Points on a hilly landscape, in no order, each with its height.
From any point a ball takes the steepest step (drop divided by distance) to one of its 5 nearest points. It stops when none of these is lower. Distance is the straight distance between rows; heights are no part of it.
vezu height 107: | 110 | 157 | 102 | 162 | 123 | 135 | 122 |  75 |  77 | 111 |  87 |  88 |  83 |  81 |  69 | 114 | 123 | 158 |  97 | 173 |  91 | 108 | 100 |  79 | 131 | 112 |
Kudi height 211: |  98 | 121 |  84 | 156 |  99 | 126 | 136 |  69 |  87 | 113 |  89 |  75 | 112 |  73 |  93 |  93 | 108 | 122 | 125 | 147 | 124 | 102 |  94 | 102 | 111 | 105 |
vobo height 154: | 112 | 137 |  78 | 150 | 108 | 129 | 160 |  53 |  98 | 122 |  74 |  67 | 107 |  81 |  73 |  94 | 123 | 149 | 115 | 179 | 131 | 116 |  81 |  95 | 150 | 107 |
Mib height 309: |  90 | 101 | 112 |  99 | 107 | 108 | 113 |  85 |  83 | 104 |  97 |  90 | 129 | 126 | 108 |  91 |  94 | 101 | 110 |  80 |  83 |  95 |  99 | 121 |  97 | 120 |
Resi height 354: | 116 | 100 |  95 | 123 | 133 | 133 | 146 |  68 | 157 | 137 | 108 |  80 | 133 |  81 | 149 | 116 | 153 | 110 | 113 | 108 | 110 |  85 |  97 |  82 |  94 |  65 |
vese height 462: | 107 | 100 |  68 | 130 |  74 | 111 | 165 |  26 | 113 | 147 | 110 |  41 | 127 | 101 | 111 |  66 | 132 | 114 | 159 | 122 | 102 | 118 | 102 | 120 | 127 | 126 |
Mamok height 195: |  95 |  92 |  97 | 133 | 105 | 122 | 115 | 128 | 120 |  88 | 100 | 107 |  86 |  67 |  88 | 126 | 104 | 123 | 106 | 129 | 150 |  84 | 112 |  90 | 100 |  58 |
ner height 241: | 142 | 149 | 111 |  80 | 101 |  96 |  58 | 105 |  59 |  94 |  92 | 124 |  79 | 138 |  43 |  98 |  82 | 117 |  87 | 126 |  75 | 138 |  85 |  94 | 113 | 127 |
momi height 57: |  90 |  98 | 111 |  88 | 102 | 117 |  81 |  96 |  82 |  99 |  89 |  66 | 103 | 116 |  94 | 103 |  80 | 102 | 100 |  49 |  64 |  82 | 106 |  79 |  86 | 101 |
sizal height 452: |  92 |  62 |  66 |  97 | 108 | 101 | 115 |  88 | 137 | 112 | 107 |  93 | 120 |  71 | 155 |  98 | 129 |  83 | 120 |  64 |  96 |  90 | 104 |  89 |  78 |  73 |
kifal height 92: |  61 |  36 |  66 | 100 |  70 |  50 |  91 | 123 | 122 |  80 | 123 | 128 | 102 |  67 | 144 | 105 | 107 |  73 | 111 |  38 | 115 | 109 | 101 | 109 |  77 |  92 |
fuzil height 291: |  72 | 126 | 118 | 126 | 113 | 139 |  89 |  86 |  33 |  76 |  75 |  63 |  68 |  71 |  53 | 106 |  64 | 140 | 109 |  89 |  59 |  86 |  97 |  97 | 120 |  88 |
budog height 430: |  70 |  79 | 107 |  76 |  90 |  85 |  57 | 113 |  89 |  90 |  84 |  90 | 110 | 119 |  96 | 106 |  79 |  92 |  91 |  49 |  71 |  88 | 104 | 114 |  94 | 106 |
fom height 262: |  82 | 115 | 119 |  76 | 115 | 113 |  80 | 117 | 100 |  74 |  76 |  83 |  87 | 111 |  81 | 139 |  69 | 129 |  90 |  71 |  75 |  58 |  91 |  72 |  87 |  47 |
roded height 413: | 119 | 112 | 120 |  83 | 102 | 127 | 102 |  72 |  95 | 106 |  90 |  74 | 113 | 101 | 106 |  90 | 107 | 111 |  87 |  79 |  57 |  86 |  85 |  75 |  95 | 102 |
duv height 199: | 103 |  86 | 121 | 107 | 104 |  94 |  93 | 130 | 108 |  69 | 106 | 108 |  71 | 103 |  90 | 139 |  92 |  97 |  97 | 105 | 138 |  79 | 101 |  86 |  92 |  62 |
Sani height 242: | 102 | 120 | 105 | 169 | 125 | 127 | 125 | 106 | 123 | 110 |  91 |  92 |  80 |  69 | 124 | 125 | 123 | 128 | 107 | 113 | 153 |  74 | 102 |  92 | 114 |  45 |
Kizod height 227: | 100 | 106 |  85 | 139 | 104 | 102 | 137 |  78 | 106 | 100 | 115 |  98 | 104 |  71 |  86 |  92 | 105 | 112 | 122 | 153 | 158 | 121 |  89 | 111 | 112 | 102 |
Donav height 148: | 121 |  83 | 126 |  21 | 102 |  76 |  48 | 135 | 115 | 105 |  88 | 132 |  94 | 127 | 108 | 133 |  94 |  76 |  54 |  59 |  82 |  88 | 113 | 102 |  77 | 101 |
Dop height 690: | 101 | 128 | 100 | 131 |  90 | 145 | 140 |  26 |  87 | 122 |  91 |  35 | 122 |  91 |  93 |  66 | 113 | 122 | 128 | 123 |  68 | 115 |  87 |  96 | 137 | 134 |
Lif height 436: |  81 |  81 | 106 |  50 |  61 |  67 |  43 | 158 |  66 |  74 |  76 | 112 |  77 | 158 |  64 | 108 |  66 |  99 |  88 |  64 |  74 |  99 |  84 | 107 | 100 | 125 |
paro height 229: | 125 |  74 |  94 |  70 |  94 |  63 | 135 |  74 | 144 | 143 | 117 | 121 | 142 | 105 | 140 |  47 | 147 |  45 |  94 |  86 |  85 | 112 | 105 | 120 |  92 | 143 |
Maf height 208: |  98 |  87 |  85 | 103 |  67 |  75 | 115 | 103 |  79 |  88 | 105 | 124 | 109 | 116 |  74 |  87 |  96 |  95 | 122 | 119 | 135 | 134 | 108 | 125 |  98 | 134 |
vumif height 399: |  99 |  53 | 110 |  49 | 101 |  59 |  66 | 116 | 133 | 106 |  98 | 129 | 113 |  98 | 146 | 105 | 122 |  67 |  56 |  48 |  77 |  83 | 112 |  89 |  60 | 115 |
lovag height 256: |  86 | 106 |  85 | 143 | 117 | 131 | 122 |  70 |  96 |  99 |  98 |  75 |  97 |  85 |  98 | 110 | 106 | 109 | 112 | 116 | 119 |  98 |  93 | 100 | 108 |  77 |
suse height 393: |  97 | 111 | 104 | 121 | 118 | 129 | 125 |  93 | 131 | 107 | 108 |  94 | 113 |  89 | 122 | 118 | 117 | 121 | 105 |  90 | 119 |  68 | 106 |  89 |  82 |  68 |
bif height 533: | 110 |  98 | 121 |  50 |  92 |  82 |  48 | 155 | 123 |  77 |  98 | 148 |  67 | 127 |  66 | 135 |  88 |  87 |  87 | 108 | 103 |  89 | 100 |  69 |  83 |  73 |
rugib height 318: |  64 | 146 | 115 | 129 | 116 | 152 |  93 |  77 |  56 |  91 |  77 |  42 |  82 |  71 |  72 | 114 |  88 | 137 | 105 |  73 |  34 |  86 |  92 |  87 | 136 |  76 |
nokud height 532: |  93 |  67 |  75 | 112 |  83 |  89 | 137 |  79 | 114 | 124 | 118 |  97 | 130 |  83 | 124 |  79 | 120 |  85 | 142 |  85 | 104 | 105 |  97 | 119 |  79 | 110 |
Takot height 98: | 121 |  87 |  90 |  75 |  78 |  58 | 103 | 103 | 118 | 107 | 145 | 144 | 132 | 116 | 119 |  64 | 116 |  48 |  77 | 117 | 133 | 129 |  98 | 115 |  77 | 164 |
vovuv height 547: | 111 |  92 | 126 |  73 | 119 |  99 |  96 |  98 | 136 |  91 | 106 | 116 | 109 | 102 | 120 | 123 | 114 |  76 |  77 |  85 | 105 |  84 | 108 |  76 |  58 |  88 |
fibod height 386: |  82 | 131 |  88 | 123 | 110 | 133 | 121 |  58 |  60 | 100 |  83 |  59 | 108 | 102 |  88 |  91 |  88 | 125 | 129 | 110 |  68 | 103 |  91 |  95 | 129 | 111 |
zazop height 255: |  99 | 153 | 124 |  87 | 123 | 135 |  76 |  83 |  73 |  78 |  76 |  87 |  97 | 110 |  67 | 107 |  83 | 125 |  97 |  83 |  51 |  86 |  96 |  69 | 104 |  78 |
mebut height 369: | 130 | 126 | 105 | 113 | 121 | 124 | 135 |  52 |  96 | 126 | 106 |  84 | 129 | 122 |  92 |  79 | 111 | 112 | 108 | 118 | 101 | 120 |  86 |  94 | 108 | 128 |
telog height 121: | 128 | 145 |  91 | 148 | 120 | 134 | 129 |  81 | 107 | 118 |  81 |  91 | 101 |  93 |  91 | 109 | 125 | 131 | 100 | 156 | 139 | 103 |  95 |  76 | 127 |  98 |
lene height 461: | 121 |  94 | 126 |  59 | 111 | 100 |  82 | 101 | 106 | 100 | 107 | 122 | 103 | 116 | 102 | 104 | 104 |  87 |  78 |  81 |  91 |  93 | 106 |  89 |  81 | 113 |
Tus height 408: | 103 |  80 | 114 |  56 | 109 |  94 |  63 | 130 | 120 |  73 | 101 | 124 |  83 | 121 |  97 | 131 |  80 |  87 |  79 |  55 |  79 |  67 |  99 |  78 |  72 |  67 |
forul height 544: |  86 |  90 | 130 |  53 |  98 |  99 |  50 | 112 |  79 |  77 |  78 |  95 |  76 | 129 |  71 | 122 |  60 |  94 |  80 |  50 |  57 |  80 |  89 |  76 |  82 |  86 |
dil height 338: |  54 |  87 |  95 | 108 |  86 |  96 |  64 | 156 |  53 |  60 |  86 |  80 |  38 |  91 |  55 | 119 |  30 | 139 | 115 |  97 |  97 |  93 | 108 | 120 | 136 |  45 |
fik height 364: | 146 | 133 | 106 |  89 | 109 |  96 | 100 | 103 |  87 | 100 | 105 | 140 | 108 | 128 |  88 | 107 |  90 |  81 | 103 | 140 | 134 | 112 | 118 |  91 |  96 | 132 |
Lopuz height 429: | 112 |  89 | 100 | 108 | 111 |  96 | 106 | 112 | 106 |  93 | 128 | 123 | 100 | 102 | 100 | 107 | 113 |  78 | 106 | 133 | 149 | 108 |  99 |  91 |  80 | 100 |
von height 260: |  74 |  86 |  74 | 127 |  95 | 101 | 113 | 125 | 106 |  92 | 116 |  96 |  93 |  79 | 107 | 120 |  99 | 100 | 121 | 107 | 130 |  97 | 114 | 103 | 108 |  71 |
ref height 280: |  65 |  49 | 100 |  79 |  68 |  63 |  72 | 147 |  93 |  89 | 103 | 134 |  86 |  91 |  94 | 118 |  90 |  95 | 103 |  62 | 128 |  93 | 115 | 111 |  83 |  75 |
tepig height 333: | 108 |  66 |  83 |  72 | 123 |  79 | 109 | 113 | 154 | 111 | 117 | 121 | 127 |  59 | 169 |  90 | 146 |  72 |  77 |  64 |  94 |  90 | 122 |  70 |  67 |  83 |
Puni height 150: |  89 | 119 | 114 | 109 | 109 | 124 |  89 | 116 |  40 |  63 |  68 | 108 |  34 | 104 |  31 | 113 |  57 | 153 | 107 | 126 |  87 | 107 | 100 |  87 | 136 |  84 |
Fuv height 374: | 151 | 123 | 134 |  72 | 119 | 101 |  83 |  87 |  99 | 131 |  86 | 104 | 130 | 152 | 106 |  72 |  88 |  68 |  73 | 103 |  67 | 118 |  87 | 112 |  93 | 137 |
meto height 396: |  79 |  57 |  96 |  69 |  85 |  56 |  73 | 153 | 129 |  96 | 121 | 137 |  84 |  90 | 119 | 111 | 112 |  70 |  72 |  87 | 125 |  87 | 127 |  81 |  76 |  83 |
rer height 330: | 121 |  72 |  82 |  69 |  83 |  67 | 107 | 111 | 138 |  89 | 144 | 150 | 134 |  85 | 127 |  90 | 118 |  52 |  68 | 113 | 136 | 119 | 134 |  88 |  75 | 115 |
Fet height 332: |  68 |  49 |  61 |  87 |  86 |  36 | 119 | 136 | 130 |  85 | 137 | 163 | 101 |  57 | 150 |  90 | 135 |  45 |  81 |  86 | 146 | 106 | 135 |  74 |  78 |  81 |
kav height 365: |  86 |  44 |  77 |  78 |  96 |  42 | 107 | 108 | 137 |  91 | 113 | 124 | 122 |  73 | 167 |  67 | 149 |  70 |  75 |  46 |  79 |  89 | 102 |  83 |  78 | 109 |
verav height 500: | 100 |  89 | 112 |  60 |  72 |  65 |  60 | 144 |  67 |  69 |  91 | 130 |  63 | 142 |  20 | 118 |  71 | 101 |  98 | 100 | 108 | 107 |  88 | 108 | 103 | 122 |
Pala height 530: |  76 |  90 |  65 | 127 |  79 | 119 | 149 |  51 | 119 | 142 | 102 |  52 | 117 |  71 | 130 |  77 | 130 | 107 | 153 |  93 |  92 |  81 |  96 | 115 | 128 |  84 |
mabev height 308: |  49 |  88 |  86 | 138 |  83 | 109 | 105 | 114 |  91 |  94 | 106 |  68 |  77 |  73 | 119 | 124 |  73 | 114 | 127 |  76 | 105 |  90 | 106 | 125 | 127 |  51 |
tav height 414: |  59 | 133 | 106 | 111 | 104 | 137 | 107 |  65 |  20 |  76 |  71 |  43 |  89 |  95 |  48 |  76 |  72 | 130 | 124 |  90 |  30 | 106 |  98 |  96 | 132 | 130 |
fim height 314: |  56 | 116 | 105 | 119 |  97 | 133 |  72 | 125 |  49 |  69 |  70 |  34 |  42 |  63 |  68 | 116 |  48 | 145 | 106 |  68 |  42 |  84 | 111 | 110 | 126 |  54 |
kupad height 358: | 127 | 103 |  95 | 129 | 120 | 132 | 142 |  52 | 129 | 122 |  98 |  66 | 117 |  90 | 127 |  93 | 128 |  99 | 114 | 121 | 102 |  95 |  93 |  86 |  99 |  97 |
Boz height 246: | 132 | 132 |  77 | 149 | 113 | 147 | 159 |  47 | 137 | 141 |  91 |  60 | 136 |  81 | 108 |  87 | 142 | 125 | 119 | 156 | 102 | 104 |  87 |  84 | 129 | 106 |
Vuk height 673: |  86 |  62 |  91 |  96 | 108 |  98 | 120 | 105 | 118 | 100 | 111 | 101 | 101 |  98 | 146 | 107 | 103 |  94 |  99 |  58 |  97 |  62 | 104 |  86 |  71 |  55 |
mekov height 307: | 119 | 118 | 119 |  88 |  93 |  96 |  92 |  86 |  91 | 112 | 102 |  94 | 127 | 125 |  98 |  65 |  92 |  74 |  84 |  92 |  91 | 114 |  86 | 130 |  93 | 157 |
Bonu height 248: |  88 |  83 | 104 |  91 |  95 |  86 |  79 | 128 |  97 |  78 |  98 | 119 |  70 | 109 |  79 | 123 |  90 | 106 | 102 |  89 | 127 |  82 |  96 | 101 |  90 |  76 |
pite height 152: |  61 | 120 | 118 | 125 | 104 | 130 |  86 | 132 |  88 |  85 |  91 |  65 |  60 |  74 |  89 | 136 |  70 | 134 | 114 |  92 |  92 |  68 | 102 | 109 | 124 |  20 |
voli height 434: |  93 |  49 |  97 |  66 |  78 |  61 |  74 | 116 | 120 | 107 |  93 | 108 | 103 |  98 | 116 |  77 |  98 |  79 |  73 |  30 |  83 |  89 |  96 | 107 |  67 | 109 |
Suza height 163: |  96 | 109 | 103 | 134 | 110 | 121 |  93 | 119 |  95 |  95 |  94 |  92 |  59 |  98 |  94 | 139 |  91 | 132 | 103 | 107 | 118 |  75 | 102 |  85 | 115 |  32 |
Mure height 251: |  69 |  82 |  67 | 147 |  91 |  84 | 119 | 121 |  99 |  89 | 115 |  83 |  80 |  64 | 122 | 115 |  82 | 128 | 137 | 113 | 150 | 101 | 117 | 137 | 125 |  41 |
Batu height 337: | 102 | 116 | 133 |  58 | 104 | 112 |  78 | 101 |  61 |  85 |  84 | 101 | 109 | 153 |  64 |  91 |  65 | 113 |  77 |  75 |  50 | 107 |  82 | 106 | 101 | 138 |
somev height 216: |  90 | 136 | 100 | 112 | 103 | 123 |  83 |  89 |  16 |  62 |  80 |  86 |  74 | 106 |  34 |  87 |  65 | 147 | 110 | 130 |  60 | 127 |  97 |  96 | 129 | 128 |
ziba height 180: |  97 |  67 |  72 |  93 |  71 |  33 | 108 | 104 | 127 | 125 | 121 | 142 | 128 | 107 | 133 |  55 | 131 |  50 |  93 |  81 | 114 | 129 | 110 | 127 |  80 | 148 |
bez height 310: | 116 |  77 |  87 |  61 | 108 |  72 |  89 | 118 | 149 | 100 | 129 | 148 | 109 |  95 | 144 | 112 | 122 |  62 |  71 |  94 | 113 | 108 | 123 |  80 |  67 | 111 |
vun height 234: | 114 |  83 | 118 |  76 | 104 |  66 |  84 | 105 | 116 | 115 | 116 | 125 | 138 | 128 | 123 |  80 | 106 |  59 |  77 |  83 | 106 | 118 | 111 | 107 |  75 | 132 |
figu height 137: | 136 | 126 | 147 |  34 |  83 |  73 |  47 | 134 |  70 | 100 |  89 | 132 |  97 | 151 |  51 |  98 |  63 |  85 |  79 | 105 |  86 | 107 |  84 | 105 | 108 | 145 |
pog height 126: |  77 |  57 | 104 |  77 |  59 |  53 |  54 | 142 |  98 |  83 |  96 | 134 |  87 | 121 |  73 | 107 |  80 |  71 |  86 |  80 | 109 | 121 | 106 | 126 |  86 | 136 |
viko height 376: |  87 |  87 | 108 |  56 |  82 |  87 |  57 | 152 |  85 |  79 |  83 | 109 |  65 | 105 |  76 | 129 |  63 | 108 |  94 |  62 |  92 |  61 | 103 |  75 |  98 |  54 |
fivo height 162: | 122 | 115 |  87 | 139 | 106 | 111 | 122 |  90 |  88 |  95 | 104 | 100 | 102 | 117 |  88 | 105 | 103 | 113 | 120 | 167 | 150 | 127 |  86 | 110 | 109 | 126 |
Kulof height 205: |  93 |  78 | 104 |  98 |  65 |  66 | 103 | 103 | 100 | 101 | 109 | 132 | 120 | 118 | 110 |  74 | 107 |  82 |  96 |  93 | 105 | 118 |  87 | 122 |  79 | 168 |
Puga height 391: | 109 | 115 | 138 |  61 |  90 |  99 |  73 | 104 |  62 | 118 |  80 | 103 | 104 | 164 |  80 |  68 |  77 |  83 |  81 |  90 |  70 | 116 |  90 | 118 |  95 | 156 |
tiza height 463: | 128 |  93 | 136 |  59 |  88 |  72 |  67 | 116 |  89 | 114 | 100 | 116 | 110 | 152 | 105 |  75 |  81 |  60 |  65 |  70 |  67 | 112 |  90 | 142 |  80 | 164 |
nutel height 108: |  91 | 106 |  85 | 124 |  88 |  96 | 101 |  84 |  59 |  85 |  90 |  98 | 107 | 121 |  68 |  92 |  78 | 108 | 117 | 104 |  94 | 123 |  87 | 118 | 110 | 127 |
savo height 419: | 149 | 146 | 135 |  40 | 112 |  92 |  57 | 125 |  87 | 136 |  77 | 117 | 112 | 152 | 109 |  60 |  66 |  63 |  49 |  72 |  54 | 105 | 105 | 119 | 104 | 169 |
mos height 640: |  85 | 107 | 104 | 129 | 120 | 147 |  98 |  94 | 126 | 112 |  89 |  60 |  87 |  69 | 119 | 111 | 121 | 121 |  99 |  63 |  88 |  60 |  97 |  74 |  93 |  42 |
Rav height 283: | 110 |  78 |  78 |  95 |  78 |  72 | 125 |  67 | 106 | 123 | 119 |  95 | 144 | 104 | 114 |  29 | 118 |  64 | 114 | 113 | 105 | 138 |  84 | 145 |  87 | 171 |
pap height 124: |  78 | 140 |  85 | 159 | 114 | 115 | 113 |  90 |  51 |  87 |  89 |  92 |  53 |  80 |  43 | 106 |  80 | 158 | 113 | 160 | 103 | 120 | 100 | 102 | 139 | 110 |
gibim height 569: |  83 |  80 | 110 |  63 |  62 |  72 |  57 | 108 |  85 |  98 |  83 |  98 |  95 | 146 | 101 |  82 |  82 |  81 |  65 |  45 |  54 | 109 |  72 | 118 |  80 | 165 |
zor height 158: |  71 | 103 |  82 | 137 | 111 | 109 | 110 | 107 |  66 |  83 |  87 |  78 |  80 |  87 |  81 | 102 |  75 | 137 | 116 | 124 | 112 |  99 | 109 | 120 | 121 |  74 |
Sabuv height 264: |  89 |  39 |  73 |  71 |  71 |  62 |  94 |  98 | 116 | 104 | 113 | 115 | 108 | 104 | 140 |  76 | 116 |  55 |  97 |  63 |  99 |  99 | 100 | 104 |  69 | 120 |
Naz height 217: | 118 | 117 |  79 | 133 | 111 | 133 | 124 |  86 | 138 | 102 | 111 | 101 | 119 |  83 | 123 | 118 | 135 | 104 | 113 | 137 | 136 |  90 | 104 |  79 |  89 |  84 |
vuka height 139: |  71 | 123 |  96 | 137 | 109 | 121 |  96 | 120 |  60 |  75 |  88 |  82 |  52 |  66 |  49 | 136 |  79 | 160 | 100 | 126 |  93 |  89 |  98 | 103 | 130 |  60 |
fozag height 271: |  93 | 107 |  53 | 171 |  74 | 113 | 157 |  73 |  94 | 128 | 102 |  70 | 109 |  77 |  76 |  85 | 105 | 130 | 152 | 179 | 158 | 127 | 106 | 132 | 142 | 114 |
Mas height 170: |  51 |  98 |  89 | 138 |  98 | 113 | 109 | 113 |  88 |  70 | 103 |  51 |  54 |  60 | 124 | 131 |  67 | 145 | 114 | 111 | 134 | 105 | 110 | 153 | 143 |  18 |
lal height 361: | 121 |  92 |  94 |  81 | 121 |  95 | 136 |  91 | 154 | 102 | 127 | 126 | 121 |  71 | 146 | 106 | 144 |  76 |  85 | 118 | 136 | 111 | 119 |  91 |  78 |  86 |
naliv height 164: | 129 | 172 | 105 | 122 | 123 | 144 |  81 |  99 |  41 |  89 |  87 | 100 |  43 |  95 |  13 | 109 |  80 | 153 |  86 | 140 |  59 | 103 |  97 |  66 | 125 | 109 |
Nade height 388: |  87 | 103 | 111 |  75 |  90 |  99 |  54 |  88 |  65 |  73 |  73 |  76 |  89 | 131 |  54 |  90 |  67 | 109 |  89 |  60 |  61 |  95 |  95 | 101 | 106 | 129 |
tuk height 494: | 100 | 114 |  90 | 150 | 109 | 162 | 124 |  67 | 136 | 143 |  91 |  50 |  86 |  60 | 149 | 118 | 142 | 132 | 118 |  93 | 109 |  57 |  99 |  81 | 113 |  41 |
vup height 355: | 115 |  90 | 106 |  79 | 124 | 101 | 119 |  73 | 124 | 128 | 110 | 116 | 143 | 105 | 123 |  96 | 115 |  74 |  98 | 109 | 101 | 102 |  99 |  99 |  92 | 124 |
Daro height 189: | 123 |  99 |  87 |  77 |  90 |  76 | 130 |  94 | 131 | 112 | 139 | 137 | 138 | 104 | 154 |  68 | 137 |  41 |  97 | 141 | 140 | 131 | 121 | 124 |  90 | 153 |
tos height 155: | 118 | 156 | 117 | 135 | 134 | 152 | 106 |  48 |  67 | 102 |  88 |  64 | 101 |  81 |  67 | 100 | 100 | 152 | 103 | 132 |  57 | 114 |  78 |  71 | 119 | 106 |
buru height 331: | 142 | 119 | 101 | 112 | 117 | 114 | 144 |  41 | 135 | 137 | 107 |  78 | 146 | 107 | 119 |  74 | 138 |  88 | 126 | 128 |  91 | 116 |  86 | 107 | 110 | 124 |
Vep height 220: | 110 | 124 | 109 | 105 | 107 | 123 |  93 |  67 |  50 |  92 |  84 |  81 | 106 | 126 |  65 |  91 |  85 | 118 | 110 |  96 |  58 | 109 |  84 | 106 | 106 | 136 |
tuki height 473: | 126 | 103 | 114 |  58 | 106 |  92 |  79 | 128 | 130 |  81 | 113 | 127 |  93 | 118 |  97 | 130 |  99 |  70 |  70 |  94 | 116 |  93 | 115 |  80 |  82 |  85 |
kese height 454: | 123 | 131 | 152 |  53 | 114 | 129 |  57 | 100 |  97 |  83 |  75 | 102 |  90 | 132 |  84 | 113 |  80 | 109 |  74 |  54 |  41 |  77 |  89 |  69 |  96 |  91 |
ruvo height 193: |  99 | 135 | 108 | 149 | 125 | 149 | 112 |  93 |  89 |  96 |  90 |  79 |  66 |  81 |  89 | 124 |  95 | 133 |  96 | 116 | 104 |  72 |  99 |  81 |  99 |  65 |
rekip height 405: | 148 | 115 | 128 |  57 | 116 |  83 |  82 | 114 | 111 | 116 | 106 | 142 | 114 | 130 | 107 |  94 |  98 |  59 |  89 | 105 | 100 | 109 | 114 |  93 |  82 | 114 |
daduv height 147: | 100 | 137 | 120 |  82 | 105 | 106 |  60 | 119 |  95 |  72 |  73 | 118 |  55 | 118 |  50 | 124 |  75 | 117 |  78 | 107 |  84 |  79 |  94 |  62 | 110 |  68 |
Kib height 172: |  99 | 120 | 103 | 104 |  97 | 104 |  77 | 111 |  53 |  77 |  87 | 100 |  69 | 118 |  38 | 107 |  67 | 128 | 106 | 125 | 100 | 112 |  94 |  99 | 116 | 108 |
Vegib height 328: |  79 | 103 |  62 | 169 |  84 | 102 | 144 |  91 | 112 | 115 | 106 |  68 |  85 |  59 | 108 | 101 | 108 | 128 | 124 | 145 | 142 | 100 | 100 | 126 | 128 |  73 |
misa height 266: | 145 |  88 | 115 |  75 | 136 |  93 | 111 |  96 | 131 | 144 | 112 | 118 | 138 | 106 | 153 |  69 | 124 |  60 |  71 |  90 |  84 | 111 | 104 | 115 |  82 | 137 |
timi height 392: | 136 | 121 | 112 |  82 | 120 | 104 |  98 |  81 | 105 | 101 | 102 | 119 | 123 | 123 | 106 |  90 | 107 |  74 |  82 | 104 |  99 | 104 |  94 |  98 |  87 | 118 |
funa height 146: |  72 | 117 |  97 | 159 | 106 | 116 | 108 | 127 |  77 |  82 |  89 |  75 |  44 |  70 |  93 | 125 |  72 | 157 |  98 | 128 | 125 |  87 | 113 | 111 | 136 |  40 |
tif height 398: |  81 |  82 |  53 | 114 |  84 |  97 | 139 |  67 | 116 | 113 | 117 |  86 | 125 |  92 |  91 |  64 | 105 |  91 | 133 | 137 | 121 | 126 |  92 | 124 | 110 | 129 |
Lari height 311: | 102 |  62 |  67 | 100 |  93 |  69 | 123 | 102 | 139 | 100 | 131 | 128 | 128 |  81 | 139 |  92 | 132 |  67 | 112 | 119 | 136 | 129 | 104 | 106 |  88 | 112 |
Mef height 269: | 102 |  84 | 114 |  80 |  84 |  69 |  64 | 131 |  66 |  84 | 104 | 132 |  88 | 151 |  61 |  89 |  74 |  88 |  96 | 107 | 108 | 120 |  86 | 128 |  96 | 156 |
vuno height 305: | 115 |  79 | 107 |  84 |  87 |  74 |  82 | 129 |  95 |  77 | 101 | 126 | 105 | 125 |  81 | 114 |  97 |  90 |  96 | 107 | 126 | 111 | 101 |  86 |  91 | 106 |
Sifim height 228: | 154 | 109 | 118 |  64 | 105 |  65 |  98 | 119 | 119 | 111 | 134 | 134 | 134 | 107 | 130 |  64 | 114 |  21 |  62 | 138 | 125 | 128 | 113 | 105 |  79 | 132 |
zoseg height 304: | 147 | 156 | 127 |  86 | 112 | 119 |  87 | 102 |  82 |  84 |  91 | 135 |  97 | 133 |  78 | 103 |  85 | 105 |  93 | 144 | 105 | 124 |  84 |  98 | 109 | 114 |
revun height 274: | 132 |  80 | 107 |  79 | 121 |  88 | 132 |  82 | 156 | 129 | 132 | 122 | 139 |  87 | 165 |  85 | 149 |  74 |  84 |  99 |  75 | 102 | 116 | 106 |  93 | 108 |
vifu height 293: | 128 | 131 | 125 | 114 | 123 | 121 |  95 |  84 |  82 |  92 |  92 |  90 | 116 | 115 |  93 | 102 |  95 | 114 | 104 | 125 |  80 | 109 |  97 |  84 |  99 | 116 |
Bibo height 127: |  63 |  79 |  77 | 123 |  93 | 118 | 123 |  92 |  99 | 113 | 101 |  62 | 104 |  73 | 137 | 111 |  98 | 111 | 149 |  67 |  96 |  80 | 112 | 123 | 116 |  52 |
fepap height 412: |  89 |  78 | 121 |  55 |  78 |  76 |  45 | 116 | 103 |  98 |  91 | 120 |  96 | 144 |  88 | 106 |  83 |  80 |  75 |  46 |  73 |  96 |  88 | 110 |  74 | 115 |
tafo height 312: | 104 |  77 |  80 | 110 | 103 |  90 | 127 | 115 | 164 |  94 | 124 | 121 | 119 |  51 | 155 | 107 | 139 |  65 | 101 | 104 | 149 |  90 | 115 |  66 |  77 |  52 |
kob height 458: |  56 |  52 |  83 |  91 |  83 |  80 |  98 |  86 | 120 | 114 | 117 |  82 | 128 |  77 | 155 |  81 | 116 |  74 | 101 |  27 |  77 |  85 | 103 | 124 |  78 |  85 |
zule height 144: | 105 |  70 |  87 |  82 |  94 |  60 | 102 | 122 | 137 |  93 | 137 | 138 | 111 |  78 | 140 | 107 | 121 |  64 |  90 |  93 | 128 | 103 | 105 |  81 |  76 |  75 |
sufe height 464: |  69 |  61 |  68 | 120 |  94 |  97 | 122 | 109 | 145 | 113 | 118 | 101 | 114 |  49 | 148 | 109 | 118 |  84 | 123 |  95 | 136 | 101 |  99 | 102 |  96 |  57 |
fen height 109: | 143 | 117 | 141 |  35 |  93 |  83 |  47 | 152 |  94 |  95 |  99 | 161 |  96 | 157 |  68 | 120 |  75 |  72 |  69 | 115 | 100 | 110 | 106 |  83 |  98 | 130 |
vuvug height 159: | 113 | 149 | 122 | 119 | 120 | 124 |  87 | 105 |  50 |  77 |  90 | 115 |  55 |  99 |  32 | 121 |  90 | 155 |  97 | 144 |  78 |  94 |  88 |  65 | 118 |  89 |
bag height 339: |  47 | 107 |  94 | 131 |  99 | 138 | 111 |  90 |  89 | 111 |  87 |  46 |  91 |  66 | 117 | 118 |  87 | 128 | 126 |  79 |  90 |  69 | 108 | 107 | 130 |  48 |
bibi height 247: |  87 |  54 |  90 |  69 |  77 |  48 | 106 |  75 | 126 | 128 | 107 | 106 | 133 | 103 | 137 |  57 | 131 |  73 | 104 |  67 |  76 | 111 |  93 | 135 |  69 | 135 |
ked height 471: |  67 |  86 |  75 | 158 | 102 | 118 | 148 |  81 | 131 | 132 |  95 |  45 |  98 |  46 | 137 | 115 | 121 | 126 | 136 |  98 | 124 |  78 |  99 | 112 | 133 |  59 |
gesa height 390: |  83 |  80 |  68 | 132 |  89 |  79 | 132 |  95 | 125 | 103 | 107 |  99 | 113 |  67 | 114 | 110 | 121 |  99 | 129 | 130 | 148 | 101 |  98 | 122 |  92 |  88 |

Call two points neighbours if one is among the 5 nearest of the other. Go from one point of each pair to the other, from neighbour to neighbour, staying as low as possible. Name the highest point that can't be avoided.
Bibo / zule => Sabuv
pog / Bibo => Mef
vezu / nutel => Kib
nutel / Takot => Maf
fen / vezu => ner
vezu / Bibo => von
